A landscape with many valleys, sampled at points; each row gives a point and its height.
A ball rolls from a point to the lowest of its 2 nearest points, and stops where none of them is lower. Distance is the straight distance between rows; heights are no part of it.
momi h=29.5: [-24  23  27   7 -68 -23   7   2 -28  26  25  18  40 -14  17  25  16   4
  24   0 -26  19 -30  -9  -9  28  -5  -8   2 -13  39  16  -8   7   8 -10
 -41  24]
lib h=33.3: [ 15 -32  15 -31 -85 -46   2  28 -32  34  18  -4 -37   4   2  14  10  -6
 -10 -18 -21   5  -1 -17  -1  29  15  -7 -15 -20  22  25   4 -12  36 -27
 -10  31]
lefat h=18.9: [ 22  49 -10  34  82 -30   5 -26  17 -42 -30 -25 -17  79   6   7   5   5
 -38 -10  27 -51  -3  11 -21 -23  -3  -1  -4  -1   4  18  49 -34  -9 -51
  46  -8]
Kad h=39.3: [ 11  17 -26  -5 -12  24   4  18  16 -21 -39  -2 -29   9 -19 -42 -39  10
 -70  -1  13  18  -3  15  -5 -38  17   3  14  -9  21 -45  20 -30  21 -33
 -18  14]
niv h=66.9: [ 29   0   2  -6  44  -7 -18  -9  -7 -17  47  -9  58  12 -19  21   6 -10
  34  -9 -14 -20  49  44 -35 -15 -17 -13 -27 -27 -51   9 -68  91 -68   1
 -24 -34]
Suval h=40.3: [-30  32  11   5 -13  22 -15 -26 -21 -19 -24   7  27  46  42  -7 -16  37
 -28 -21  42 -48 -58 -49   4   7  14  11  28   7   8 -16  95 -59  -8  -9
  -7  43]
ral h=61.0: [ -4  35   2  21 -16 -51  22  21 -53  33  -9 -41  37  56  64  38 -11  38
 -48 -43 -51 -56 -10 -14  32   5 -33 -46  -2  -8  34  -5  29 -15   9 -52
   5  39]
muran h=36.7: [ -9 -10  32 -18  14   0   3  13 -23  -7  -1  13  -9 -13 -93   4  29 -33
  34  22  49  -7  23   6 -45  30   8  69   0 -47  11   9 -35  15 -36  54
  -3  40]
mabeg h=35.9: [ 34 -21  -9 -21 -37 -28  12  32 -16  26  -6  -2 -20  26 -13  29 -24  -1
 -59  -7  -9 -39 -19   6 -29  17  38   2 -28 -42  41  19  49 -25  39 -51
  -6  51]
nelud h=40.2: [ 24 -45 -16   2  16 -23 -19   0  13   6  28  -6 -57  47 -13  24 -46 -13
  -5   2  14 -26  -9  48  -7  -7  57 -25 -11 -26  -7  54  23  25  26 -53
  40   0]
vot h=22.0: [ -5  -9 -18  35 -46  44 -77  -5  14  32  29  45 -50 -33  -4 -49 -45  41
  -8  10   5  35 -44 -52  25 -36  13 -15  -7 -26  10 -16  26 -14  44 -37
   9  15]
nasiv h=47.0: [ 20  32 -21 -57 -24 -29  37  39 -34  -4 -19 -17 -12 -24 -12  20  -7  32
 -53 -46 -26  -2  24  -3  12  -9 -41  -2 -25 -27 -25 -41  25 -24 -18   9
 -41   2]
zet h=22.5: [-39  46  18  36 -18  72 -47  -7 -14  31  12  63  28   7   5 -59 -23   9
  21  -4  33  54 -39 -30  48  -8  -3  13  14  -9   2  -1  -4  24   7  35
 -41  53]
fer h=18.8: [-20 -47   2  27  42  70 -35 -23  45  -1  39  45  33   4  20  -6 -47  23
  13   2  27 -31 -55  -3   0   1 -19   4   4  33 -52  -9  67  51 -40  -4
  41 -21]
subil h=46.3: [ -1  10 -15  31  28   7  44  15  39 -19 -63 -30   5  18 -12   3 -12  -3
 -38  21 -15  13  -6  68 -16 -30  18  -2  33  17  39 -19   9 -45  34 -19
  26 -13]
Feku h=25.1: [-25  22   3  32  36  20  35   6  24 -22   1   9  38 -24 -61 -16  15   6
  19  27   3  14 -27  25 -21 -15 -16  23  11  -8  19 -21   2  -5 -63  24
  17  -4]
gopuf h=8.6: [ 36  29 -13  -7 -17 -47   7 -29 -23   7  -7 -10 -31   4 -14  15  38  -4
  -7  -9  36  34  -2 -52 -59  -2 -22   6 -39  -7  26  22   0 -63  55  -3
 -45   8]
Pezut h=37.5: [-37   3  29 -26 -84  14  -4   1 -28 -38 -13  -3  10  30  22  -9 -16  26
 -14  -9  27   5 -52  -2  -5  14  29  13  30   8   7 -15  58 -35 -11 -56
 -18  37]
zizot h=50.5: [  -1  -52   26  -50 -109   22   34   43  -11   38   -5  -18   45  -38
   21   40   -2  -17  -17   12  -67    6  -24   29   16   50   -5   14
    6   17   26  -21   30   12   41  -12  -15   26]
fode h=74.5: [-36 -33  25 -11   5 -60  24 -13   5 -56  -9 -74  38 -10   1  59  35   5
  46  50  -1  -9  -9  60 -35  37  31  12  18  19  22  15 -15  -3 -45 -30
  15 -29]
rebof h=70.4: [ 12  14  24  26  73  -9   1 -16  15 -25   2  -7  70 -13  -2 -17  40 -21
  34  16   1 -42  40  20 -35  -2  -7  17   8  -6 -29   3 -71  42 -66  31
   7 -28]
Zozen h=51.3: [-18 -33  34  16  11  31 -13  -9   4  20  13  19   8  14  -5  -4 -12 -44
  55  22  13  19   9  56  21  17  52   8  32  20   0  62 -55  53  21  38
  14   2]
kisi h=48.0: [ -3 -11   6 -14 -65  26   9  50 -16  39 -17 -18   6   4  -3  10 -19   0
 -31 -17 -49  41  14  85  31 -28 -18  11   9 -24  25 -24 -18  43  53 -12
 -25  39]
lup h=61.4: [ 42   9 -10  15  67  -4 -40 -34   3  13  42  11  -6  47 -39 -12 -21 -25
  23 -12  30  -5  42   7 -24 -22 -19  -2 -38 -13 -32  40 -40  81  -8   1
 -11 -24]
muduv h=20.4: [-13   5 -23  23  60   8  23  22  41 -17  16   7  27 -54 -24 -35  12  22
   9  14 -32  -8   3  -7  13 -26 -34 -10  13   2 -19 -40   8  -5 -90  18
  65 -36]
zaz h=12.9: [ 34  11 -31 -11  37 -65  41  36   4  13 -31 -37 -17 -37   7  18  40  -3
 -52  -9 -38 -31  45 -41   8   2 -21  -9 -20 -22   6 -15  -5 -65   5   5
  27 -21]
Soke h=48.7: [ 19   6  28  -7  12  16  42   7  -6  36 -38  15   5  18 -54  10  18 -40
 -18  13  -2  20  48  79 -23   5   6  37  -2 -27  54  14 -58  34  62  52
 -28  28]
Pabob h=36.4: [  8 -13  21 -52 -67 -13  11 -42   1 -24  21 -15  43 -43  63  24  46  -2
  19  17 -39  48  -8   7 -16  13 -13  -9 -32  37 -26 -19 -27  23   4 -15
 -66 -44]
purob h=17.1: [-19  -6   4 -32  15 -63   9   8 -24 -60   5 -40 -16  31  15  23   8  13
  -1  -1  16 -47  28  29  -7  15   5 -13   4 -11 -18  -5  24  12 -65 -50
  39 -14]
rura h=56.0: [  8 -43 -13 -25  17   9  10  20  10 -13 -28   8 -40 -23  26 -22  -4   2
 -13   3  21 -50   9 -52  19  19  21   4  19  22 -36 -29  59 -56   3  37
  47 -18]
Munu h=16.8: [ 43  22 -22  12  33 -33 -16  35 -32  62  20  27 -50  48  14 -15 -15 -20
 -37 -48  -7 -35  41 -15  35 -13  15 -27 -25 -42   0  39 -28  23  52  -7
   8  34]
vaz h=58.5: [  4 -35  24 -13  -8  21  41  39  11  20 -47   1  40  19   3  13 -14 -32
 -41  25   8 -51  -4  41 -12  37  56  27  25  -2  54  -4  38 -19  36  13
  19  30]
Pago h=30.1: [ 22   3 -14  -9  13 -35  -1  24 -22 -19 -17 -21 -86 -34 -25 -35  10  -5
  13 -14 -25  26  90 -33  49  -6  -7 -40 -26  14  -8 -20 -94   0 -20   8
  33 -30]
rusan h=59.8: [ 17 -29  27  -8 -22 -40  58  22  -9  33 -53 -59  33  14  -9  63  13  -4
 -34  25 -30 -36  13  64 -28  26  16  20  -7   6  69  11  22 -13  56   0
   8  26]
Lor h=42.1: [-23 -19 -42  47  -8  53 -59 -23  35 -28  -1 -11 -55   8  14 -52 -55  37
  16   5  -5  70 -32   4  46 -43  22 -47  20  45 -12  -6   4  -5  26 -61
  36 -13]
Guriv h=24.2: [  4 -45  -7 -53  -8 -56 -23   5 -29 -32  25 -20 -57   2 -13  41   4  18
   7  -9  32 -61  11 -46 -16  45  10  -1 -18 -27 -37   2  51  11 -54 -47
  25   6]
galef h=9.3: [ 19  32 -17  70  60  -6  -7 -17  34   6  -2  15 -12 -19 -35   1  26   0
  -5  11  25 -18 -20 -78 -29 -17 -40  11  -8 -17  20   0  15 -66   3  30
  24  -4]
rugo h=17.2: [-18  54 -26  55 -11  56 -70 -13   1  14   1  33 -24   7  -9 -70 -37  35
  -2  -3  13  71 -38 -49  43 -46 -17 -15  10  -8  21 -15   2 -23  25 -17
 -15  38]
Rubev h=23.5: [-41  38  12  20  -5 -19  23  17 -22  -1 -19 -38  50  20  46  18   4  25
 -10 -21 -46 -11  22  82  53 -24 -29 -16  38  19  11 -35 -15  21 -19  -4
   7  -4]
Tate h=44.0: [ -4  17  17 -29   2  40  43  11   0   1 -51   0  41  10  50 -23  25 -34
 -26  -5  16  -6  50  24  21  14 -16  29  28  48  -2 -31 -23   6  38  66
 -19  -2]
fofef h=57.2: [-35 -34  58  38  22  22 -30 -36  16   8  33  24  17 -14 -31 -22   2 -16
  77  35  29  12 -27  14 -17  14  23  29   1  23 -12  41 -33  52 -27  34
   6  -1]
sir h=45.4: [ -4 -67  35 -27  -1  23 -24 -20  12  -4  50  21  18  -4  21  31 -19 -34
  47   5   9 -53  10  23   1  54  38  -3   5  20 -50  43   5  90 -31  20
  23 -13]
Futu h=14.3: [ 32   9 -54  15  91   1  26  -9  56  -8  -1  -9  23   5   3  26  -4  -9
 -29  12 -27 -17  -7   1 -20 -24 -32 -13 -17  10  -2 -10  45  -7 -15 -20
  34 -61]
nul h=9.0: [-23  39 -36  58  13  51 -24   6  24  25 -16 -17  25  56  37 -27 -36   2
   6  -6   7  57 -25  43  37 -26  -5 -26  30   9  17  29 -30  16  56  -2
 -27  29]
ledem h=32.5: [-22  43  31  49   9  -5  -2 -16 -12  28   7  30  13 -16 -45 -23  37 -24
  48  18  10  35  -5 -25   1   7  -3  23   8  -5  45  24 -55 -14  -8  46
 -24  19]
rok h=49.5: [ 21 -45  20  26  38  37 -21   0  26  20  -8  48 -17 -26 -66 -17 -20 -10
  13  24  69 -42 -21 -27 -51  18   1  60 -18 -26 -12   3  36   2  -7  44
  30  10]
Gavul h=12.8: [ 19   6 -33  33   1  -6 -10  62  -6  77  22  15 -20  30  20   4 -32 -11
 -24 -29 -57  -6  16  26  45 -21   7 -47   3 -46  28  25 -33  32  60 -17
   0  34]
Gef h=40.6: [ -2 -13 -35  10 -26  33 -38  10  21 -35 -20 -26 -57  27   2 -54 -60  20
 -34   1  -4  33  -4  29  12 -49  36 -22  25  19   9 -16  20 -18  37 -81
  12   6]
vav h=49.3: [-14 -46  15  -7 -95   9  16  45 -21  41   1 -56  32  -1  31  62 -27   0
  -8 -11 -84  12 -19  76  27  20   3 -21  26  11  12   2   9  36  46 -28
  -4  32]
pubi h=56.9: [-13 -29  19 -11 -14  -7  40   6   2   6 -42 -14  46   1  23  26  14 -12
 -10  30  22 -46 -35 -24  -7  54  28  20  16  28  42   4  65 -64  14   1
  10  15]
gir h=22.9: [  5  11 -17 -17 -48 -11 -34 -68 -16 -13  50  12 -22 -22  39 -20  27  30
  35 -12   2  69 -13 -80  -6 -18 -41 -29 -32  27 -18  -2  -5  -6  17 -43
 -25 -47]
tep h=36.0: [-35  13  21  41 -17 -14  19 -12   9  22  23  19  44 -70 -29  -5  56   9
  52  45   5  24 -55 -50 -21  24  -7  18   1 -13  56  13  -5 -59 -20  46
 -10  33]
Gube h=45.1: [ -3  44   8 -55   2  36  40   7 -22 -25 -37   1  22  32  -2   1   0 -10
 -46 -28  24  13  46  62   6  -5 -46  36   3   3 -23 -51 -10  32  -5  39
 -47  21]
mumiz h=38.8: [-32 -24   7 -36 -56 -11  -7 -42 -19 -47  16  -8  10 -24  22  12  27  46
  20   1  38  -7 -57 -74 -14  35 -18  11   3  22 -27   3  71 -47 -33   1
 -11  -8]
feto h=16.1: [-16  41  15  64  32 -34  39  42   1   2 -57 -41   1  -5  11 -12  30 -13
 -20  -9 -65  -6  49  39  49 -34 -18 -30  44  -6  26 -15 -71 -22   7   6
  71  -3]
zem h=15.2: [ 36  20 -30  -2  39 -33   7  22  -4  39   2  10 -20  20  17   8  10 -11
 -43 -31  -8 -62  21 -62  16   9  -6 -22 -22 -43   3  15  25 -41  20   6
  14   9]
vepi h=33.8: [-31  12  20   3 -81  25   0   7 -14  10  18   2  48  26  26  26 -14  15
   1  -5 -21  20 -74  22   4  27  -3  -4  29  -4  25   5  42  15  10 -45
 -30  45]
Rirup h=27.3: [ 13  26  -3  21  35 -16   2   9 -15 -38 -59 -22 -71  36 -15 -43  -8 -23
   1 -18  -6  19  79   2  49 -13   5 -37   0  33  -5  -5 -86  -2  16  -5
  50  -5]
Muno h=61.7: [-15  19 -16 -18 -70 -23   1   3 -45  30  -6 -25  21  60  76   1  -6  37
 -45 -57 -20  -6 -27 -51   2 -10 -31 -39  -2  19  25   1  43 -59  39 -49
 -20  48]
dake h=4.5: [-31  -1  -8  43  -1  26  -3  30  12  26 -32 -40  24  77  64 -13 -39  -4
 -21 -12 -10  -8 -11  71  24 -19  34 -20  59  21  26  23 -11  -5  63 -26
  15  38]
Bafe h=38.0: [ 44  16 -17 -22  -8  -1   5  27   0  11 -20  11 -47  10 -53  -2 -42   5
 -85   1   1  -8  12  45 -19 -44  25  11 -26 -59  39 -15   6 -15  34 -43
 -22  45]
seger h=8.1: [ -2  -7 -58  36  70  70  -5 -19  78  -6  14   0  43  28  22   8 -43   7
  -5  14   9   8 -37  23  -7 -33 -23  -8   9  35 -42  -4  55  24   0  -6
  19 -38]
zasa h=55.2: [-16  -5 -11 -39   6 -13  28   6  -2 -18 -24  -9  14 -29  72 -24  34   3
 -14 -30  -4 -33  21 -81  35  19 -13  -7  25  43 -41 -12  15 -78  -2  54
  12 -28]
kitul h=6.0: [  2  44 -28  17   7 -13  14 -21  -1 -18 -13  -2 -13 -22 -27 -14  26  17
  -7 -23  24  21 -18 -77 -26 -20 -46   6 -10  -1   6 -14  18 -91  17  33
 -30   1]
bativ h=39.2: [-59  22  20  16 -35 -11   8 -47   0 -28  25  11  52 -38  -3  -3  58  45
  41  33  18  30 -73 -48 -15  17 -22  18   7  24  26  -5  30 -48 -58  19
 -22  10]
Goru h=15.0: [ 26  13 -12   9  47 -13  -6 -10  18 -31 -36   1 -38  33 -18   2  -6  10
 -31  13  62 -57 -24 -26 -37  -8  13  24  -8 -14  -3  -2  77 -53   1 -25
  30   7]
razig h=36.1: [ -1 -61   8   3 -38  44  -6   7  52  13  25  46  -1 -71 -48  -2 -24  -6
   3  51   2   7 -78  -5 -25  15  28  31  -8 -29  19 -16  61 -13   1   8
  10   7]
Sobef h=41.0: [ -1 -47  -8  30  20  58  16  27  61  15  -8  30   2 -48 -33 -16 -21 -21
   3  59 -10   6 -37  30  -4  -6  50   9  17  -2  38  -5  24 -16  21  37
  37  -5]
Mogo h=53.4: [-22  36  -9   0   2  30 -26 -52   2 -35   5 -31  -9  66  -6  -6 -34  -3
  23  -7  41  81 -17  55  -1 -24  -7  -5   2  29 -33  27 -16  50  29 -47
 -23 -10]
zubis h=46.4: [ -6  -5  22  26  -6  26 -21 -11   3  40  18  34  13  46  19   1 -20 -37
  29  10  31   1 -21  11  -9  20  34   0  17   5  19  64  -2  35  73  17
 -17  33]
neri h=53.9: [ -1 -17  -6 -36  -9  -2 -18 -17 -11 -10  36  22  -1 -46  44 -22  29  26
  21 -21   5 -13  17 -85  19   5 -14  -1  -9  26 -60 -11  -4 -21 -38  57
 -16 -32]
nini h=20.6: [  1 -28  21   6 -21   8 -36  -5  19 -34 -32  -1 -54  -5 -49 -24 -24  14
 -29  37  75 -33 -19   4 -40 -10  65  46  11 -21  20 -11  55 -46   4 -22
  18  26]
depes h=31.4: [  9  37  23  16  47   4 -31 -30 -16   9   9  32   4  71  32   3   6 -22
  -1 -22  61 -66   7 -48  -6  22  -6  13  -5   2 -13  39  18  16   9  24
  -1  12]
Futep h=44.1: [ -2  -8 -24  80   9 -11 -35 -50  36 -29 -12 -30 -65  24 -18 -11 -26  22
  46  14   6  66 -33 -17 -13 -39  22 -47  -6  53  20  27 -14 -31  45 -55
  50 -33]
gage h=51.7: [  3  16   6   0 -13   9 -12 -60  22 -62  -2 -32 -44  31 -54  -3 -15  -7
  20  21  35  88 -29  35 -43 -18  -6   8  -9  37  -4  16  10   6  22 -57
 -24 -31]
mimef h=43.1: [ 30  18   5 -15   3 -38 -47 -46 -47 -18  20  -3 -22 -11 -25 -16  45  -2
  49  -9  10  40  55 -53 -37  -7 -16   4 -56  -9 -45   4 -82  28 -36   6
 -66 -24]
vol h=41.9: [-20 -36  29 -48 -10  33  38 -15   5 -35 -23   3  19  -1  42 -14  23 -24
  16  24  16  20  41  43   1  26  14  19  21  74 -18 -18 -23  16   1  38
   1 -37]
diluv h=63.7: [ 20 -12 -28  -9  21  27 -11  37   6  63  36  52 -22 -32 -19 -32 -13 -29
  11 -14 -31  14  33 -22  42 -12  -1  -5 -10 -25 -12  -3 -44  38  -4  46
   3  -8]
govig h=43.9: [ 10 -18   2  -7  21 -23 -19  12 -23 -25   5 -10 -75  29 -57  -8 -32  -9
  -5  -8  10  10  25  69  -3 -26  33 -17  -7 -35   0  16 -14  29 -11 -50
  36  12]
Tude h=17.4: [ 21   9 -43 -20  51  12  58  11  45 -32 -32 -15  12 -51  -8  -5  13   6
 -31  15 -32  13  20  -1  -8 -26 -39   0  -5  25 -11 -66  17 -39 -37  12
  36 -69]
Lipim h=72.9: [-21 -19  26  16  44 -27  16 -12  12 -35   2 -44  60  -8 -16  33  26  -7
  56  42  -6  -8  15  80 -36  18  29  16  16   4   3  24 -60  31 -58  20
   0 -16]
Duf h=17.3: [   8   12   -2  -15  -64   -9  -54  -37  -34   24   35   31  -44  -43
  -25  -26    2   21   28  -26   25   70  -32 -103  -15  -15  -34  -15
  -25  -17   -9   17    9  -38   40    9  -43    5]
zelez h=8.5: [ -8   1 -26  50  31  -4  13  50  17  48 -11 -13  37  36  52  23 -32  -8
 -19  -6 -42 -25  -2  59  38   0  31 -46  45 -12  14  27 -15  15  36   1
  25  14]
peguf h=45.3: [ 21   3   1  16  38  70 -16 -10  25  21 -20  56 -14   5  -4 -33 -28 -10
 -22  -6  62 -35 -19 -51 -13 -11   3  42   3   1 -26 -13  42 -11  26  63
  -5  15]
tadu h=23.4: [-23  32  -2  65  78  15  -8 -23  30 -51 -16 -17   8  72  13  -8 -32   4
  -2  -2  26 -23 -15  48   3 -39  15 -17  54  11  -9  21  23   0 -24 -25
  55 -10]
Zof h=76.1: [-35 -70  34 -22 -50 -32  19 -21  21 -30  12 -30  -1 -30  19  14  42 -12
  53  54 -10  25 -30  22  -8  51  45  11  18  51  12  24   5 -21   4 -23
  27 -18]
pora h=26.0: [-31  26  16  -2 -20 -20  12   8 -23   9  11   2  54   6  62  20  16  14
  18  -9 -28 -21  13   7  28  15  -8 -10  14  17   9  -3 -17  19 -13   7
 -23   0]
novug h=12.4: [ 46   9  -5 -40 -42 -48 -34 -28 -42  29  35  13 -44 -31 -19  12  36  -3
  19 -19  35  26   9 -85 -49  13 -11  -3 -49 -33  -7  38 -19 -20  41  12
 -66  14]
duv h=55.8: [ -7   9   5   4  32 -13  47  -3  17  -8 -41 -13  63 -22  50   3  41 -13
 -20  15  -6 -31   0 -40   4  27  -4  22  25  33  14 -13  16 -65  -4  44
  23 -18]
Bifu h=47.7: [ 26  32 -22 -56  16   5  32  24 -10 -14  -6  17  30 -22 -35  30 -15   3
 -36 -43   5 -32   1 -19 -19   6 -37  24 -23 -37 -26 -29  43  -7 -42  51
 -49   1]
datib h=17.8: [-30  37  -6  83  27   6  13  28  25 -17 -41 -25  -3  26  36 -42  -1  12
 -10 -12 -47   5   0  24  65 -37  12 -50  67  23  23 -11 -42 -49   2 -25
  64   2]
dakek h=32.6: [ -2 -60  21 -77 -93   6  -6 -13  -8   2  52   7  15 -40  57  30  25 -26
  22   8 -41  19 -11  -6  11  61  14 -10 -13  24 -39   1  -9  45  10 -14
 -21 -29]
lugas h=25.7: [ 14  34  15 -18  10  -1  -5  -2 -38   2 -15  25 -33  83   8 -10 -15 -19
 -38 -38  63 -43  17   2  -5   7  24  19   1 -11  -7  25  18  16  27   7
 -24  55]
tevod h=65.5: [ 29  12 -57  25  80  43 -11  11  40  42  34  27  23  11 -13  -6 -33 -29
  -7 -17 -19  -5  27  13   7 -32 -31 -13 -14 -21 -27   5 -19  67   5  26
  -1 -27]
kekul h=60.4: [ 18  20  13  14 -14 -45  47  31 -35  42 -38 -44  38  31   4  55  -6   9
 -58  -9 -51 -48  13  49   7   5 -22  -7 -23 -10  44  -7  22  11  36 -16
  -9  51]
Duko h=48.8: [  6  23  17  24  14  -6 -21 -46   8 -47  -4 -17 -44  -9 -94 -13  12  17
  51  24  41  58 -10 -17 -42 -18 -30  33 -29   9   8  -4 -16  -7 -36 -31
  -4 -17]
fono h=44.4: [ 27 -17 -33  37  61  19  17   7  54  -6 -23  -1 -12  13 -52  13 -32 -30
 -17  35   3  -4 -14  71 -39 -24  34  -1   8 -23  27  19  10  -9  18   1
  34 -11]
Lovon h=40.1: [ 33   5  26   3   5 -11 -31 -59   0  27  33  25  -4  45   3  33  -2 -33
  26  13  59 -23 -12 -27 -55  23  17   8 -27   0   9  75  18  45  52  -4
 -21  18]
tir h=32.7: [  4 -20  -8 -36 -19 -39 -49 -45 -12 -25  48  -5 -26 -15  -1  32  17  46
  30  -4  41 -33 -21 -88 -46  22 -35   9 -39  -5 -56   5  48   4 -48 -39
  -5 -25]
kapor h=47.4: [-21  27   4 -47 -27 -17  29  57 -39 -28 -38 -28  25 -12  16  12 -16  50
 -65 -55 -34 -38 -12 -14  41  -4 -19 -10  24 -19 -21 -56  54 -64 -44   2
 -10  17]
venez h=33.9: [ 19 -19 -14 -35 -22  -3 -20   1 -24   4  21   6 -61 -33  33 -39   7 -13
  23 -19 -26  40  73 -35  56  -5   0 -33 -28  24 -42 -16 -79  29  -5   6
 -10 -47]
mago h=54.4: [ 14 -50  -7  -5  37  21  -6  -8  32  11  44  13  57 -29  42  14  -3 -31
  45  27 -30 -38  14  -1  -4  25  27 -15  -7  18 -36  19 -13  57 -35  33
   6 -42]
femu h=56.2: [ -1  48  21  -4  19  15 -36 -69 -22 -25  19   5   7  66  -9 -13  -8 -20
  30 -20  45  44  22  15 -20 -13 -23   9 -21  21 -28  31 -25  80  -8 -10
 -53  -7]
ketes h=46.6: [-10  40  12  -4  -6  17  14  16 -23  13 -19  15   3  34 -26  -5 -11 -12
 -15 -15  -1  32  21  57   9 -13 -16  15   5 -17  18  -7 -30  42  18  16
 -37  19]
vodal h=53.8: [-29   4  26   6 -10 -19  25   7 -11 -12 -11 -21  16 -70   3 -24  51  10
  37  24 -63  52  45  34  28 -12 -11 -11   4  28   9 -47 -98  14 -39  36
 -12 -33]
Laro h=61.5: [ 21 -11 -24 -37  -8  22 -18  60 -35  24   7  36 -59 -12 -32 -25 -31 -11
 -31 -43 -30  28  56  20  50 -31   8 -16 -17 -47 -20 -39 -38  41   0   3
   7  14]
lusi h=24.6: [ -6  67 -11  55  57  11 -17 -22   0 -19 -22 -13 -10  45  26 -42 -15 -22
   9 -25  -7  36  50  -2  59 -28 -24 -35   7  37 -13   6 -80  24  16   0
   6  -7]
pupir h=42.5: [ 44 -23  15 -53 -18 -54  24  41 -41  36 -28 -16 -14 -34 -11  49  56 -11
 -20 -10 -20 -44  73   4 -10  32  -5  21 -25 -45   8  -3 -53   8  12  58
 -24  26]
Poka h=25.9: [-14 -54  15 -74 -51 -21   7   6 -19 -38  44  -5  -8 -35  25  11  14   1
  31   0 -22  -5  13  12  18  42   8  -7  -2  12 -39 -11   1  38 -59 -24
  12 -27]
Dom h=44.2: [ 16 -15   7 -44 -34 -37   4  38 -38  26  21   9  11 -65  10  42  33   3
  12 -12 -56 -23  53   7  22  28 -11  -2 -25 -38  -9 -29 -53  43 -40  29
 -34  -6]
zitas h=28.0: [-15  23  41  49  -8  31 -44 -37 -28  63  10  66   2 -12 -44 -45  -7  -9
  50  10  51  45 -38 -56  14   2   7  27   0 -15  31  31 -25  -4  25  47
 -16  46]
Kati h=40.9: [ 10  -3  14 -35   6 -33  16  30 -22  24 -15   4 -10 -28 -50  39  42 -24
   0  -3  23 -40  30 -22 -32  46  11  50  -8 -48  20  24 -26 -21  -6  60
 -37  46]
Zul h=42.6: [  0  10  -6  17  -8  54 -22  -7  13  18 -15  35   6  38  35 -32 -32   6
 -43  -2  45 -37 -25 -42  -4  -4  25  10  23   4   6   0  71 -43  53   7
 -14  38]
vizif h=57.3: [  6 -52 -24 -55 -33   5  -1   9   4 -37  -7   2 -72 -34 -16 -19 -15  10
 -11   2  17   8  -5 -23  -7  -8  18   1  -5   9 -32 -36  52 -43  -5 -13
  20 -25]
pek h=78.8: [ 33 -53 -34 -12  31 -32   2 -18  44  -2  18 -36 -13 -25  -9  47  15 -15
  25  38 -28  16  21  33 -41  -2  24 -20 -27   9  -8  36 -40   7   7 -21
   9 -79]
zapen h=51.8: [-25 -49  13 -41 -74  11  56  26   5  17 -28 -13  19 -50  34 -12  31  -4
   1  23 -34  32  -1  -3   6  24   0  12  17  48  31 -32   7 -48  27  15
  -2 -10]
Vazaf h=31.5: [-24 -51  40  13  -5  31 -45 -16   0  20  54  51  14  -7  30   4 -23   9
  46   5  29 -55 -39 -40  13  36  16   4   4  13 -37  21  41  60 -43  17
  39  15]
zani h=52.7: [ -34  -31    6  -33  -33  -34   47   24    2    0   -4  -23   34 -100
    2   13   54   14   23   33  -51   22   10    3   13   26    3   18
    9   10   22  -41  -36  -30  -37   37   -6  -22]
tuser h=28.7: [ 13  -5  -6  19 -33  25 -37 -28  46   6  29  39 -21 -23 -39   2 -37  27
  -6  28  14  35 -92 -25 -28 -25 -14   5 -16 -28   6  -2  62  -5  23 -47
  -1 -10]
fero h=21.0: [-50  58   5  68  32   6 -18 -22   1 -23  -2  -4   8  52  64 -44  19  20
  24 -20 -13   1  -2 -23  64 -26 -13 -40  52  41   3   7 -37 -16  -5  -9
  33  -8]
kam h=39.0: [ 43   8 -21 -19  21 -41 -53 -18 -34  13  36   5 -47 -11  14 -17  39   9
  21 -29  -7 -11  65 -75   6 -15  -9 -26 -42 -15 -51   1 -70  22 -37  -2
 -18 -38]
soz h=59.4: [ 10 -30 -19 -73 -29  34 -13  35 -22 -18   2  33 -52   7  -2 -24 -38 -12
 -36 -32   8   2  29  12  30  -8  15   2  -7 -18 -48 -40  20  31  -4 -10
  -5  -4]
ver h=51.6: [-25  18   5 -10  -2  -1 -13   6 -24  -1  37  39   2 -30 -15 -24   5  26
  27 -27   6 -14 -12 -57  24  -5 -23   9   6 -16 -34 -14   7   0 -65  52
  -5   5]
bizog h=46.1: [ 36  10 -32 -56   8 -41  10  37 -30   1  32  -3 -12 -37 -21  32   7  14
 -17 -34 -40 -11  56   4   2 -18 -47  -7 -51 -46 -33 -37 -25  37 -61  -1
 -27 -31]
bepu h=80.3: [ 24 -31 -35 -22  -8 -14  10   9  24  22  52  -6  -3 -25 -28  55 -25 -13
   1   4 -52  32  -4  54  -7 -10  -6 -25 -25 -31 -14  18 -18  48   5 -25
  -7 -42]
Zono h=46.0: [  8  46   0  -6   6 -29   2 -40  -8 -40   1 -22 -13   1 -29  -3  36   5
  23   2   9  48  28  -9 -29 -20 -35   8 -33  17   2 -12 -49   2 -43 -13
 -42 -42]
dakap h=77.4: [  5 -58  -5  -5  -8   4  33 -26  54 -16 -10 -30  -2 -33 -10  26  21 -24
  30  57 -13  44 -18  46 -38  12  26   1   5  57  20  29 -12 -28  31  -8
  11 -53]
gavag h=48.1: [  4   3  11 -25 -65   4  31  52 -64  19 -24 -15  40 -39  -9  45 -27  32
 -58 -40 -48 -50 -40 -15  24  40  -6  -8   3 -33  28 -24  63 -27 -36 -13
 -34  60]
pum h=21.9: [ 20  64  -8  21  61 -15  13   4  -8 -19 -37 -11 -27  94  15 -21 -14 -12
 -72 -34  31 -45  27  41  11 -31   4  -8  -3 -13  -7  16   0   7  28 -37
  13  42]
nit h=49.4: [  6  64 -20  -7   9  24   9  -2  -1  20  33  42  46 -23 -41  -1  -4   8
  -6 -34  -8   5 -12 -41  -3 -15 -63  23 -19 -34 -24 -24   3  20 -60  36
 -58  -4]
zuz h=38.9: [  3 -24  19 -61 -21  21  20 -23   2 -21  -8   7  46 -48  47  -4  46 -17
  22  23 -15  16  30  -2 -18  25   3  22 -23  41 -35 -34 -35  23 -25  44
 -50 -46]
regu h=14.4: [ -6  20  -8  36  35 -48  23  40   7   2 -36 -27 -27 -34  21  -8  47 -12
 -26 -10 -44 -40  48 -43  40  -4 -16 -36  20 -28  10  -7 -44 -59 -13   7
  78  -9]
ref h=21.3: [-32   6  17  -7  29 -36  31  16 -23 -35  -7 -47  35  43  68  42 -12  13
  -4 -17  -9 -45  32  84  29  11   6 -30  39  28 -16 -10   7  24 -45 -36
  43 -21]
fot h=30.8: [-31  13  44  -1  17   8  29   7 -14 -30 -19   7  31   6 -82   8   7 -20
  17  25  36   3  -9  71 -33  13  13  54  20 -36  40  -6 -14  10 -50  22
   8  32]
Tad h=13.3: [-18  45 -46  58  16  45  -9 -12  37  19  17  21  32   7   6 -29  -8  18
   5  12 -11  64 -55 -15  14 -43 -34 -16  10   6  38  -6   7  -6  26  -2
 -25  -1]
dofe h=35.2: [  6 -55 -11   2 -30  -7 -45 -14  31  -3  29   4 -63   9   4  10 -46  15
  -2  21   4  -7 -58   2 -17 -11  31 -16  -6 -10 -14  21  65   8  38 -85
  39 -24]
zal h=54.6: [-13 -47  39  54  32  22 -15 -32  49  34  26  29  25 -41 -42   1  11   7
  56  56  44 -13 -58 -21 -53  25  -3  51 -15   3   7  30  24  11 -14  30
  24  -2]

For each start below, name the point where the ball stops.
zal | purob
fofef | Goru
pek | zaz
kam | zaz
tevod | zaz
bizog | seger
Futep | purob
